Points on a hilly landscape, in no order, each with its height.
From any point a ball takes the steepest step (drop divided by distance) to one of its 4 nearest points. It stops when none of these is lower. Distance is the straight distance between rows; heights are no part of it.
seg height 49: [124 139 153 160 166 137  72 207 116 136 177 138 129  48 144 133 149 140
 145 154 142  99 126 127 121 147 149  94 123  95 130 127 137 165  98  79
 171 141 125 196 166  96 117 127 137 132 165 139 142 162 107 113 129 137
 165 167 142  44 153 197 169 140  92 154  90  95 129 167  88 141 187  89
 140 160]
Menal height 507: [139 158 123 151  70 151 148  43 175 165  22 119 123 185 127 163 105 140
  85  99 135 171 206  87 130 137 145 153 134 114 153  95 105 119  76 138
  76 146 123  61 128 140  98 122 106  70 145 117  75 118 187 128 135 126
  89  73 107 193 130  96 147  90 163 109 166 172 162 105 148 114 125 207
  80  98]
ladap height 529: [101 135 191 111 116 140 200  68 184 130  61 133 133 225 109 135  93 110
 147  89 147 163 148 127 102 132  99 142 130  98 128 125 150  83 112 198
  80 151  87  73  86 131 132 165  69 140 117 148 118  82 221 120 188 106
 147  50 130 167  66  90 117 127 133  90 155 153 133  84 159 105 135 186
 121 151]
Zer height 272: [132  80 138  93 121 137 140 115 113 102 123 108 132 168 112 112 114 104
 166 119  84 131 139 125 130  99 107 158 137 142 125 169 133 102 153 135
 149 118 144 124  93 149 159 116 103 174  90 148 153 117 167 137 184 102
 133 101 138 155 110  81 120 106 122 122 162 150 114 124 160 142 139 106
 146 111]
Tonip height 222: [ 81 133 124 148 170 145  85 176 121 137 179 130 119  87 128 119 131 143
 127 162 118  93 126 151 110 144 130  84 117 131 147 138 140 177 119  78
 155 111 110 141 148  78 125 132 138  97 125 135 141 100 102 144 114 151
 150 119 143  88 168 181 134 141 130 145  85 100 132 175 113 122 124 112
 140 153]
Koso height 347: [112 162 118 154 175 170  63 205 120 151 173 150 125  60 146 134 139 145
 121 153 127 107 150 137 113 149 152  77 104 101 141 139 134 185  95  75
 188 136 120 192 165  78 125 121 131 129 161 140 131 148 102 125 148 132
 173 161 141  71 160 196 165 144 101 174  61 109 129 174  81 130 170 106
 137 152]
tubov height 224: [174 128 146 144 155  35 118 158  90  87 193 135 124 110 136 113 176 147
 153  95 164 107 101 147 180 155 127 158 144 115  71 140 133 113 185 147
 126 131 148 175 127 121 105 150 157 185 137 132 165 187  60 102  86 137
 158 168 111  91  78 119  88 129  68 172  84 136  75  70 138 154 140  60
 132  89]
Zisif height 549: [104 164  83 160  74 136 138  93 163 153  45 174 125 139 109 153  65 109
 103 166 127 120 181  50 123 113 150 112  93 122 183  67  98 158  72 135
 132 149  91  60 133 137 127  89 117  31 161 119  77  80 127 144  77 142
  65 102  83 192 180 146 138 126 159  98 194 134 183 153 125 118 110 183
  76 145]
Neba height 376: [139 123 100 110  94 169 133  90 141 113  80 129 139 168 123 122  92 132
 132 122 115 153 126 103 141 100 119 130 119 147 124 136 137 111 126 154
 106 107 121 133 116 128 129  97  74 147  97 137 150 105 158 116 167 122
 133  71 122 165 135  74 108 112 163 102 141 175 123 100 165 118 105 161
 123 104]
Bas height 603: [124 159  66 141  71 133 127 103 160 172  71 206 123 111 133 124  49 104
 110 164 116 118 160  73 100 112 171  84  99 124 186  75 101 180  72 142
 143 161  79  85 128 124 119  83 108  65 160 107  95 113 125 129 115 125
  75 145  59 167 179 146 142 149 171 111 187 121 197 178 116 135 134 188
  91 160]
Tup height 217: [165 132 145 131 157  38 108 167  83  96 208 129 131 107 141 110 170 140
 150  92 171 100  90 146 176 148 123 167 147 116  63 132 140 104 187 151
 125 146 153 189 124 107 115 150 146 190 136 128 170 198  56 100  85 146
 163 177 101  88  78 112 103 129  72 175  75 133  85  61 136 157 147  62
 126  81]
Labu height 369: [141 109 149 139 147  91 156 148 111 109 174  82 127  96 116 122 183 131
 110 126 120 153 130 160 151 137 117 144 141 127 103 153 120 135 132  96
 126  97 154 122 127 175 117 130 174 131 117 141 120 142 110 147 120 105
 120 147 147  90  98 149 102 116 110 144 119 124 105 116 147 134 120  75
 141 102]
kodib height 157: [ 89 122  75 109 136 171 102  96 129 192 156 159 131  84 150 117 104 150
 104 149 116  96 127 158  79 145 131  86  96 139 163 126 117 161 142 106
 142 104 115 120 146  72 130 141 138  89 125 115 101 113  95 118 121 165
 141 142 112 127 179 164 152 171 181 135  96 114 161 192  95 109  87 166
 135 145]
tebun height 293: [141 132 168 158 168  77 116 199  85  94 181 117 128  81 124 127 166 125
 121 159 172 108  81 119 148 138 155 133 140 126  88 134 139 134 122  96
 139 126 138 173 153 125 100 131 156 147 152 140 163 148 101 127  61 122
 142 172 124  66 111 176 141 148  87 155 113  98 109 130 114 133 159  77
 127 146]
nelop height 245: [127  89 116  87 115 154 136 134 117 107 125 108 124 151 122 114 121 102
 141 118  89 149 129 134 135 104 113 153 127 151 123 167 136 124 134 131
 137 120 149 131 110 143 148  99 106 161  85 140 148 121 156 143 179 106
 125 108 137 151 117  75 123 106 137 120 152 143 126 118 162 134 130 125
 139 101]
Nedu height 491: [113 114 107  79 134 162 132 164 128 125 143  81 117 117 122 117 141 112
 107 134 110 161 110 158 117 114 116 135 125 160 121 150 144 133 119 117
 119 117 156 130 139 140 154  99 139 124  97 120 116 119 125 165 152 118
 116 136 159 136 134 109 134 129 149 116 125 119 144 127 136 119  98 138
 148 104]
zugaf height 573: [117 134 159 122 114 157 164  65 160 124  61 133 137 204 110 128  96 127
 151  98 135 153 130 120 117 117 101 130 125 103 129 119 129  78 134 182
 107 115 101  99  91 142 128 147  68 154 111 149 131  94 198 118 188 117
 138  37 134 163 102  78  96 129 142  83 145 166 119  98 158 109 125 158
 127 133]
kob height 246: [119  97 115  81 124 151 135 151 120 114 143  85 119 130 122 117 140 104
 119 124  94 163 127 150 130 111 109 152 129 153 120 158 137 131 125 119
 124 123 155 133 123 149 148  99 126 143  90 134 129 136 141 156 173 109
 120 132 146 136 121  94 127 109 139 126 137 128 135 121 154 132 121 122
 145  97]
penuf height 230: [ 88 148  90 132 167 175  73 160 125 170 171 167 124  84 148 125 121 154
 105 156 114  88 152 154 100 143 141  77  92 130 157 142 123 195 110  75
 178 115 106 160 158  64 123 132 136 106 132 135 130 112  94 129 128 147
 170 132 122 106 171 189 151 142 139 178  64 116 134 183  94 114 124 138
 126 154]
Goba height 186: [ 92 146 117 144 169 154  69 189 127 146 179 149 123  74 141 128 128 148
 121 163 116  92 141 150 114 144 134  81 109 119 150 140 132 189 107  70
 174 118 109 160 155  72 119 124 132 110 135 142 143 116 101 133 124 141
 162 132 137  84 164 188 145 138 120 168  72 104 131 177 106 128 148 117
 135 151]
Ger height 323: [135  74 146  94 123 120 145 120 110 100 133 104 133 168 114 118 132 104
 168 111  82 123 145 129 138 101 106 165 144 139 126 176 126 105 157 126
 154 122 150 116  97 157 158 127 119 171  89 145 146 124 165 140 181  95
 133 113 148 152 100  87 121 105 114 136 167 135 105 123 156 147 152  96
 146 122]
Guvom height 233: [180 126 164 163 149  36 137 120 114  90 184 138 119 129 137 118 179 158
 160  67 139 103 113 161 176 153 112 155 156 102  83 134 123 104 198 156
 133 126 140 151 114 153 108 170 168 179 135 132 151 178  81 107 103 130
 141 147 143 107  77 111  60 117  68 156  89 137  68  76 130 158 138  57
 147 101]
foni height 221: [128  85 124  87 117 140 139 144 119 110 146  95 123 137 116 117 138 103
 137 111  82 154 137 149 133 103 109 162 132 144 121 170 133 124 134 123
 136 121 158 127 114 153 148 106 125 156  88 136 136 134 151 149 182 105
 122 131 146 144 111  86 127  99 131 126 152 134 124 122 158 135 127 108
 143 100]
Bar height 394: [130 134  61 111  86 150 119  89 142 198 102 187 129  94 157 119  73 122
 110 148 126 118 127 112  76 124 165  84 105 137 174  89 114 164 108 142
 130 141 108 104 137 110 134 114 120  96 152  96  94 135 126 109 124 137
 101 175  79 136 171 140 163 166 188 108 157 112 193 196  83 133 110 189
 114 151]
leb height 427: [154  84 161 126 130  96 154 123 117 100 167  94 130 135 118 130 177 116
 154  94  92 135 142 170 144 121  98 174 155 119 117 165 111 123 165 110
 136 119 155 111 109 180 139 150 164 166 108 135 128 158 138 137 156 100
 120 153 156 135  87 120 103 101  92 144 143 120  98 116 140 144 148  78
 155 118]
mubem height 287: [134 117  85  88 102 170 128 122 135 112  96 120 130 151 130 123 102 122
 118 131 117 153 114 122 130 101 130 133 121 168 117 150 150 124 117 143
 113 120 135 139 127 124 135  88  88 145  95 127 151 108 141 128 162 115
 124 107 129 165 131  79 125 115 161 116 136 153 133 109 156 115  98 167
 126 107]
vame height 75: [ 76 127 116 115 158 160 106 148 125 145 161 110 115  95 132 118 131 136
 115 155 123 122 106 162 102 141 115  97 120 150 146 130 136 151 139 102
 132 109 132 118 146  97 141 131 144  85 117 121 115  95 106 151 117 154
 129 129 154 117 164 151 135 151 155 110 100  98 149 171 115 112  88 133
 152 138]
lebi height 78: [ 94 119 125 104 157 150 131 172 119 130 160  83 110 103 117 120 155 122
  99 143 119 152 112 159 120 136 115 117 128 151 126 141 142 138 122 104
 121 100 146 118 138 133 141 118 158 103 110 123 115 105 111 168 116 130
 113 129 162 106 142 137 125 143 140 115 109  97 136 145 124 120  93 112
 148 116]
bilu height 313: [132  82 170  87 134 107 173  99 122 106 109 112 135 201 110 114 107 107
 178 126 103 116 153 105 128  93 106 145 147 143 126 155 145  75 173 140
 154 116 141 115  72 152 169 142 102 182  99 143 149  91 178 142 177  93
 135  77 149 144  80  89 119 116 104 119 163 161  92 126 149 137 145 102
 139 131]
Nonuk height 260: [127 105  97  81 111 166 129 140 129 112 114 109 123 146 129 115 109 104
 125 125  98 154 121 132 130 100 120 140 119 165 118 158 144 122 123 132
 124 121 143 138 124 137 146  89 107 151  89 135 148 122 144 142 173 112
 128 115 134 158 125  78 131 113 151 119 139 141 134 117 158 123 112 147
 135  98]
ded height 572: [136 153  62 134  69 135 121 102 152 172  82 194 130 114 145 129  62 113
 113 162 126 120 135  84  96 113 167  84 115 145 173  82 112 167  93 147
 131 161  99  92 131 119 126  97 111  84 157  96 112 123 130 122 111 125
  85 158  72 157 173 134 148 154 181 105 181 112 195 185 102 137 121 193
  94 159]
Veduz height 340: [156 136 156 147 162  53 124 185  79  88 189 120 132  86 127 119 176 128
 127 137 176 117  83 127 160 140 150 153 139 136  68 133 141 125 135 116
 132 129 146 177 149 123  93 137 162 163 141 133 161 167  82 114  62 129
 153 183 112  75  87 157 129 143  83 170 105 118  97  97 122 134 144  76
 121 125]
Repi height 628: [114 117 174  96 131 126 190  81 152 121  73 127 139 202 102 110  95 111
 172 121 131 137 140 111 112 107  98 137 134 120 117 125 150  62 152 166
 133 114 119 106  68 151 155 148  75 169 105 148 131  80 195 131 188  99
 134  39 144 141  77  80 101 129 117  82 148 173 106 116 156 116 129 137
 128 136]
zan height 767: [150 126 161 161 161  65 137 178  89  97 184 107 127  89 118 124 177 132
 117 148 150 129 106 133 159 143 140 132 137 134  85 141 134 128 127  91
 129 105 142 150 137 147  96 123 172 138 133 140 151 141  94 129  75 112
 136 158 127  76  97 164 110 135  93 159 108 127  95 107 134 134 134  72
 130 124]
gidad height 472: [142  73 168 100 129 102 163 108 108  98 141 100 132 181 117 123 144 101
 170 107  90 112 151 138 142 106 100 162 160 137 124 172 127 103 171 131
 146 133 150 110  88 159 163 143 141 177 107 140 143 121 166 140 169  94
 129 134 156 158  84 104 123 100  91 151 170 130  86 127 142 149 157  89
 150 133]
lefi height 338: [139  77 147 103 128 120 149 128 114 105 156  93 128 144 118 119 153 104
 152 107  82 141 145 152 144 110 100 169 144 132 124 177 124 121 153 112
 137 121 158 114 106 168 153 126 138 166  94 138 136 142 153 144 176 103
 125 139 148 142 104  98 120  97 113 143 158 128 111 123 152 142 149  94
 150 111]
vumo height 143: [ 92 124 102  93 141 169 123 155 128 137 140 102 119 115 133 118 137 124
 108 143 124 139 100 159 105 127 122 114 129 165 138 131 141 135 125 124
 119 117 147 118 140 118 150 117 138  99 115 114 112 101 118 163 133 138
 118 142 158 129 153 120 138 153 158 101 109  95 152 153 113 111  81 153
 146 118]
magu height 531: [137 169  73 148  69 136 126 102 151 147  57 176 133 142 139 147  81 117
 107 162 136 111 136  70 114 101 161  92 120 155 163  82 112 151  86 137
 117 154  95  82 133 125 125  98 106  75 159  98 114  96 133 125  80 126
  75 128  82 173 169 126 133 143 177 103 185 126 183 149 109 126 106 191
  84 151]
Gonum height 124: [166  90 171 128 136  78 159 106 118  98 165 109 132 152 123 133 174 124
 162  80  97 123 142 167 154 126  96 165 164 111 120 166 108 116 179 126
 134 130 152 109 108 179 144 162 177 174 118 135 130 156 145 135 152 101
 122 161 168 146  81 121 102 101  82 154 143 118  86 114 129 149 153  83
 155 125]
vuf height 76: [ 80 126 115 105 155 160 112 156 126 140 154  97 116  99 129 118 138 123
 110 149 125 133 103 163 106 133 115 103 121 153 140 128 139 145 133 111
 122 107 139 119 138 109 150 124 146  91 113 120 111  98 109 156 115 146
 124 131 160 114 159 139 132 155 152 110 103  96 147 162 118 114  86 133
 147 133]
Maden height 235: [121 124 157 151 166  94 133 186 100 105 180  95 125  91 114 120 170 129
 113 164 141 128 109 131 146 141 135 119 138 133 101 140 136 141 120  85
 137  99 138 136 140 148 110 128 165 116 130 144 144 115 103 145  84 117
 128 139 142  74 122 172 115 138 107 150 113 111 104 128 130 131 127  73
 136 128]
zosi height 111: [125  98 133 100 136 132 146 153 118 117 159  84 119 118 115 121 158 112
 117 118  94 165 135 162 136 121 110 155 141 139 116 164 131 130 125 109
 127 110 160 125 124 165 141 114 154 143  99 136 115 140 131 158 164 106
 111 143 154 122 114 112 122 108 124 128 134 121 123 123 150 135 123 100
 147  99]
Mam height 278: [ 79 127  91 118 157 169  93 117 127 177 165 154 127  90 145 121 114 150
 108 155 111  94 132 161  89 143 124  87  93 141 161 130 122 169 138  95
 148 102 110 129 151  66 131 138 140  90 126 120 117 100  94 131 115 165
 148 129 124 118 180 172 147 153 162 144  83 114 147 183 104 114  94 151
 141 146]
bodam height 191: [156 125 167 135 156  35 121 146 107  90 202 140 119 155 147 105 160 160
 167  56 147  76  98 155 169 149 118 142 166 101  76 131 143  83 218 185
 140 150 148 187  98 117 138 185 144 191 131 117 166 182  53 106  99 145
 157 135 142  86  82  85  62 116  51 155  82 134  58  46 121 174 147  42
 157  91]
nima height 566: [107 161  74 160  74 131 131  99 161 158  62 196 118 118 114 140  44 106
 112 168 118 115 173  56 120 117 162  94  86 113 192  66  89 184  67 136
 146 160  82  73 130 125 122  78 107  43 161 127  83 100 124 139 103 138
  69 120  64 186 185 159 137 132 162 106 198 127 192 166 125 124 126 186
  82 164]
gisip height 189: [140 132 161 159 166 128  80 194  97 135 183 135 142  36 139 136 166 132
 154 151 161 104  87 130 119 149 144 129 122  82 123 116 140 121 121  98
 159 145 129 209 167 113 119 150 157 156 166 127 128 196  95  90 110 161
 173 199 135  30 145 193 187 141  82 135  90  96 120 158  78 132 193  71
 146 167]
Ginuf height 69: [ 99 124 146 137 168 116 130 176 113 114 173  89 117  96 112 121 162 128
 109 162 129 135 114 147 133 141 128 110 133 139 113 138 134 139 119  84
 136  96 138 129 139 138 124 124 164 100 120 135 130 104 102 160  96 124
 120 125 151  80 137 166 110 141 121 133 107  99 112 138 130 124 111  88
 146 133]
Favu height 502: [153 165  80 140  72 149 135  75 161 142  41 148 145 172 127 155 103 138
  87 144 140 149 152  80 131 101 152 110 127 158 137  96 120 120  86 136
  91 127 108 101 128 139 113 103  98  86 143 107 117  94 146 119  92 120
  87  95 101 177 150 112 125 119 174 104 162 164 147 102 138 109  93 194
  84 117]
Nunud height 251: [150 134 133 144 171 169  79 181  97 157 178 140 163  29 142 149 166 147
 139 155 152 119 120 117 117 144 141 111  88  72 133 118 126 105 129  87
 174 140 129 242 173 114 130 147 173 148 171 128  95 197  73  79 110 177
 188 204 128  15 169 212 192 138  92 150  66 119 101 138  71 128 180  48
 145 152]
Govu height 550: [ 86 157  90 162  77 142 146  94 162 155  50 181 113 120 103 148  38 109
 106 169 117 118 193  54 130 125 150 113  70 109 196  64  78 175  66 135
 147 157  86  60 137 130 125  77 110  17 157 136  60  83 119 150 100 156
  69  95  78 200 187 161 142 124 158 102 199 133 193 167 132 115 116 181
  81 155]
sufar height 236: [ 79 137 102 132 164 161  84 148 125 161 174 152 122  84 137 117 124 149
 114 163 111  88 137 162 104 147 126  82 105 134 157 135 129 182 126  81
 158 107 106 141 152  68 126 131 136  96 125 133 133  99  95 138 119 160
 156 120 134 108 173 181 142 145 146 155  76 110 138 181 106 117 109 131
 139 153]
ragob height 489: [149 156 102 151  75 159 144  42 170 149  33 125 139 183 126 158 108 148
  92 107 133 169 167  95 133 127 130 133 130 117 142 100 105 113  98 147
  74 120 115  85 122 139 101 121  92  95 134 121 106 111 171 109 132 129
 105  71 110 181 133  99 123 101 169 102 156 186 143  98 152 114 110 197
  93 105]
toti height 425: [134 141  74  94  97 168 129 126 142 128  84 133 131 146 144 129 104 121
  97 141 128 144  94 116 113 106 147 114 125 187 129 125 146 132 106 149
 103 133 129 128 137 117 137  96 102 124 116 102 141 108 132 130 119 125
 113 137 122 170 147  96 135 139 171 108 139 125 153 128 126 113  83 196
 115 123]
Supef height 277: [109 128  79  99 115 168 117 118 135 153 111 138 124 114 154 122 107 125
 108 142 135 124  88 139  91 121 139 101 121 171 153 120 135 141 125 144
 112 131 128 110 144 106 152 116 122 106 125  92 115 119 120 137 117 148
 117 157 131 153 169 116 154 158 182 100 132  96 174 173 102 115  82 191
 136 140]
Nimeg height 464: [161  78 177 108 137  80 165 113 117  94 157 107 126 184 120 134 161 114
 174  91  93 108 148 152 148 116  95 165 169 127 121 168 124 102 190 134
 136 145 147 111  96 156 163 170 164 179 120 127 143 132 162 135 159  97
 127 153 167 163  65 119 123 108  75 162 157 120  77 110 132 149 158  92
 149 142]
defo height 503: [108 136 183 135  98 149 184  49 180 137  45 121 122 230 126 150  86 122
 129  81 144 160 164 114 107 152 114 140 135  95 146 122 131  95  97 202
  65 166  94  57 100 126 122 165  70 123 130 141 113  91 231 120 182 110
 141  60 126 199  93  90 133 116 144 111 168 139 138  81 159 113 144 203
 110 149]
rud height 488: [148 149  96 138  79 168 139  57 160 138  46 130 140 179 127 147 101 149
 107 113 130 165 147 100 137 115 128 123 121 131 130 110 119 111 106 151
  86 108 112 108 121 135 110 111  84 115 122 127 124 110 162 106 138 129
 116  66 113 175 139  96 108 111 170  99 145 180 130  90 155 108 104 187
 100 108]
rebid height 213: [171 128 172 151 151  40 136 129 118  90 181 148 113 155 139 121 172 164
 172  56 138  90 108 165 170 153 105 145 164  97  88 133 135  90 216 174
 130 139 141 169 108 142 123 184 163 187 135 125 154 175  73 115 106 136
 145 140 156 100  76 103  54 116  54 150  83 131  57  63 117 159 139  55
 159 109]
Bupe height 110: [126 114 135 111 113 159 146  80 140 111  75 128 140 186 113 112  94 125
 158 115 115 141 127 110 133 100 110 133 123 128 125 134 135  91 146 167
 131 107 119 120  89 139 136 123  67 162 102 150 151  97 176 118 186 119
 135  49 131 154 116  69  96 122 147  92 144 171 112 108 162 119 127 137
 133 118]
Sabok height 333: [141 140 145 153 168 146  77 201 110 141 177 137 137  37 146 140 153 139
 148 151 149 109 122 123 114 147 146 104 115  83 126 122 137 146 101  81
 165 144 131 212 172 102 123 134 147 138 171 134 123 183 101  96 129 151
 171 183 140  31 157 198 178 138  90 150  78 103 128 156  79 140 195  81
 144 161]
givin height 490: [120 141 156 144 101 163 161  47 172 139  49 128 139 205 116 138 101 136
 129  83 139 167 144 122 121 130 107 134 128  95 137 112 118  94 116 187
  79 128 103  84 101 146 118 151  71 129 123 140 121 105 204 107 183 120
 133  46 126 174 109  84 105 117 152  89 148 159 129  94 158 112 131 184
 123 131]
pofi height 187: [157 146 153 120 169  50 106 190  78  99 202 124 128  87 131 116 172 120
 136 118 194 114  66 141 156 147 140 171 143 125  64 118 144 100 166 140
 127 154 157 204 144 105 113 152 160 183 141 125 157 203  73 107  73 145
 160 208  99  79  81 139 146 145  74 176  82 115  94  85 120 138 140  76
 114 104]
fubo height 262: [148  93 148 118 133 109 151 133 117 107 165  85 125 118 116 125 174 121
 132 106  95 150 144 168 146 124 103 164 144 119 115 163 118 127 147 104
 131 111 156 113 119 183 134 132 166 151 107 138 121 156 127 145 157 101
 114 149 153 123  97 125 111 104 109 139 140 124 108 120 146 141 138  80
 147 108]
tid height 73: [ 86 128 136 118 167 140 122 171 121 121 166  86 117  97 118 118 158 126
 106 158 122 138 110 153 118 140 121 111 128 145 126 137 139 141 126  93
 128 100 142 120 141 125 133 118 159  96 115 129 122  96 111 166 111 132
 115 125 160  98 146 153 122 148 130 121 108  98 130 144 123 119  95 102
 148 124]
dibib height 142: [145 145 169 131 178  76  98 192  77 111 189 125 130  73 121 121 182 111
 141 132 198 107  45 136 142 149 143 169 145 114  83 109 143  97 153 130
 135 152 149 206 153 108 112 163 170 175 152 118 150 196  87 107  68 155
 160 221 111  63  96 160 172 149  76 156  86  91 100 120 101 123 153  81
 119 144]
Vusu height 528: [133 171 100 150  71 148 141  71 171 161  25 137 131 174 112 165 101 130
  78 144 139 157 190  59 131 118 156 136 120 133 157  79 108 122  73 129
  96 137 113  63 129 146 111 105 120  45 150 113  73  92 149 136  86 130
  70  88 105 187 150 123 141 111 160 101 178 165 167 117 127 113 106 197
  76 109]
ziz height 483: [114 138 155 165 168 123  79 212 111 118 180 130 123  66 135 129 141 135
 139 160 139  93 111 133 128 140 148  96 131 108 125 132 143 165 105  73
 163 135 121 174 161  99 112 131 136 130 152 138 160 142 107 124 107 130
 157 155 142  54 150 193 153 136  97 151  94  88 129 165 101 140 174  86
 138 164]
bim height 543: [104 168 103 153  77 140 148  80 166 162  24 146 120 157 105 164  81 114
  91 152 134 144 196  53 128 116 150 141 102 123 174  66 103 131  71 133
 117 150 109  44 132 144 129  92 131  25 160 123  55  81 139 153  79 145
  59  86 103 197 168 134 145 118 151  91 189 142 183 139 122 110 105 187
  77 118]
dib height 290: [ 94 144 140 156 171 137  80 203 120 120 183 130 119  70 136 127 138 141
 136 164 128  92 125 138 125 144 139  86 126 116 130 140 139 182 108  69
 165 124 115 166 152  89 116 127 134 113 137 139 157 118 107 137 111 136
 151 134 146  67 164 190 144 138 112 153  88  96 130 170 109 134 156  95
 139 158]
Tiro height 395: [125 120  84  77 115 171 128 143 135 118 111 114 123 137 131 120 112 111
 108 132 115 156 104 135 118 107 128 130 125 178 122 144 144 130 111 143
 109 128 144 138 132 121 147  91 112 130 100 117 138 118 134 146 149 119
 119 136 144 160 134  89 138 131 160 111 132 129 146 120 139 112  91 168
 133 105]
sedi height 232: [142 129 160 147 169 134  80 181  93 146 187 139 149  29 132 133 167 130
 160 154 164 104  87 127 118 151 134 138 113  81 123 105 137 104 141 102
 159 144 129 232 165 115 124 161 165 158 158 121 113 210  81  84 102 181
 176 208 132  25 152 198 189 137  85 132  78 101 109 152  81 123 182  61
 138 166]
nibub height 513: [147 170  77 139  73 142 129  94 154 141  47 164 136 159 136 149  94 124
  96 160 137 125 135  69 119 103 160 104 126 163 150  92 120 139  91 138
 108 145 102  89 129 134 121 101 105  80 149  99 123  91 141 125  78 124
  86 117  89 181 157 120 132 133 172 107 176 141 164 131 121 120  89 197
  85 140]
Vaf height 346: [123 129  70 108  97 159 116  89 139 191 116 173 130  95 159 116  84 134
 112 150 129 115 112 130  72 128 151  90 108 145 169 105 120 157 120 137
 120 130 114 106 145 100 137 128 125  92 148  94 101 129 117 110 123 141
 111 169  95 142 169 141 161 170 190 105 137 105 185 195  87 129  97 188
 127 149]
gasi height 505: [138 151  72 118  85 153 125 113 147 148  83 163 134 138 153 135  91 122
 108 152 140 116  97 103 101 103 157 100 127 177 149 104 131 142 100 148
 112 150 114 105 139 116 137 104 104 103 142  88 131 110 136 124 104 129
  97 150 102 169 160 110 147 154 181 101 157 110 178 160 105 121  92 202
 109 147]
dazeg height 498: [115 134 176 148  90 157 168  42 175 147  38 114 124 227 132 153  83 129
 127  74 141 160 175 115 112 152 117 146 138  97 146 119 115 110  97 195
  61 159 105  57 107 133 113 156  74 114 138 134 110 105 224 119 173 114
 137  59 121 200 106  88 133 104 150 111 168 139 148  88 158 116 147 203
 113 143]
kud height 487: [136 148 130 148  85 165 149  40 164 140  40 120 139 195 125 148  99 149
 118  91 134 167 151 110 128 132 118 134 126 105 137 104 109 102 109 164
  76 125 107  87 114 140 108 136  75 113 128 134 116 114 187 104 163 127
 119  57 119 178 130  91 110 107 165  95 150 171 135  94 155 114 122 188
 107 116]
kamez height 343: [172 112 172 155 143  61 156 112 122  94 173 125 122 144 124 134 187 144
 160  69 116 114 125 171 167 142  95 158 165  99 103 149 109 107 192 138
 127 125 142 126 110 171 116 174 183 171 127 133 132 166 109 123 128 116
 126 156 160 124  73 124  76 107  71 155 110 130  79  98 127 147 141  67
 150 124]
Gev height 58: [158 129 149 125 156  35 102 161  88  93 207 136 129 132 147 109 163 147
 159  69 160  85  94 156 173 152 122 163 157 109  68 135 142  92 201 171
 138 153 153 192 111  97 131 171 140 202 124 119 171 201  46 104  92 157
 164 153 108  88  85  91  85 118  61 174  79 131  70  46 132 171 149  46
 142  75]
Sedek height 70: [136 134 174 158 169  92  94 207  89 101 183 128 131  62 130 128 164 120
 146 158 173 101  73 125 136 146 153 132 139 111 101 119 142 131 124 100
 153 147 135 190 165 111 108 146 151 154 155 132 160 172 102 109  82 136
 157 194 125  50 127 183 168 148  80 147 106  84 119 144  93 130 177  84
 134 164]
gaf height 455: [137 134 115 134  96 166 138  64 154 129  55 137 139 179 122 131  96 146
 127 108 124 156 131 112 137 113 114 129 120 122 125 119 125 100 128 161
  99 107 108 114 113 134 120 119  66 137 109 140 142 101 171 112 167 125
 131  49 122 165 125  80 100 112 160  91 140 183 125  95 160 112 114 170
 117 112]
fef height 499: [120 103 145  98 123 144 155  86 133 115  81 122 136 193 112 110  96 117
 171 122 113 133 137 110 125  96 103 139 128 129 126 141 139  78 156 159
 147 109 128 116  78 146 154 126  81 169  98 152 149  90 179 127 186 107
 138  49 135 150 105  73 102 119 128  96 153 166 105 115 156 123 134 123
 141 127]
mulup height 485: [165 112 156 159 144  64 151 130 109 101 180 111 130 104 124 122 189 146
 131 109 126 139 130 162 165 146 116 152 148 114  94 145 112 127 162 107
 125 100 149 124 124 172 102 144 176 152 128 139 130 160  92 122 109 111
 125 149 135 102  86 140  87 116  91 154 103 138  86 105 144 139 131  68
 139 109]
bot height 99: [ 92 129  93  93 136 170 118 141 132 146 131 117 121 108 143 120 124 129
 113 146 130 133  89 156  93 126 125 107 122 167 148 124 140 139 129 133
 115 121 136 115 145 109 152 117 133 100 119 106 114 112 117 150 124 147
 118 151 153 142 160 125 148 159 169  98 113  91 158 167 107 112  79 167
 148 134]
tase height 416: [172 122 148 161 154  44 134 150  89  89 185 122 132  95 126 121 176 145
 131 117 151 129 110 145 174 149 128 150 144 126  80 142 126 122 159 120
 124 107 146 150 134 149  96 138 172 160 135 139 153 169  74 109  83 121
 142 161 118  88  76 145  93 126  83 166  97 141  80  91 141 141 139  68
 131 102]
pezud height 492: [133 146 142 156  77 152 153  34 169 162  26 113 123 204 131 162  94 146
 100  81 126 172 195 100 122 142 135 158 136 102 151 107  97 115  84 158
  72 154 116  60 120 137  96 135  89  87 139 125  91 120 204 122 153 119
 107  71 107 200 128  90 141  88 163 117 168 162 162 104 156 121 143 203
  96 113]

For each start below, name the point where the ball stops.
Govu -> Bupe
mubem -> zosi
Supef -> Ginuf
Bas -> Bupe
nima -> Bupe
Tiro -> zosi
Menal -> Bupe
ded -> Ginuf
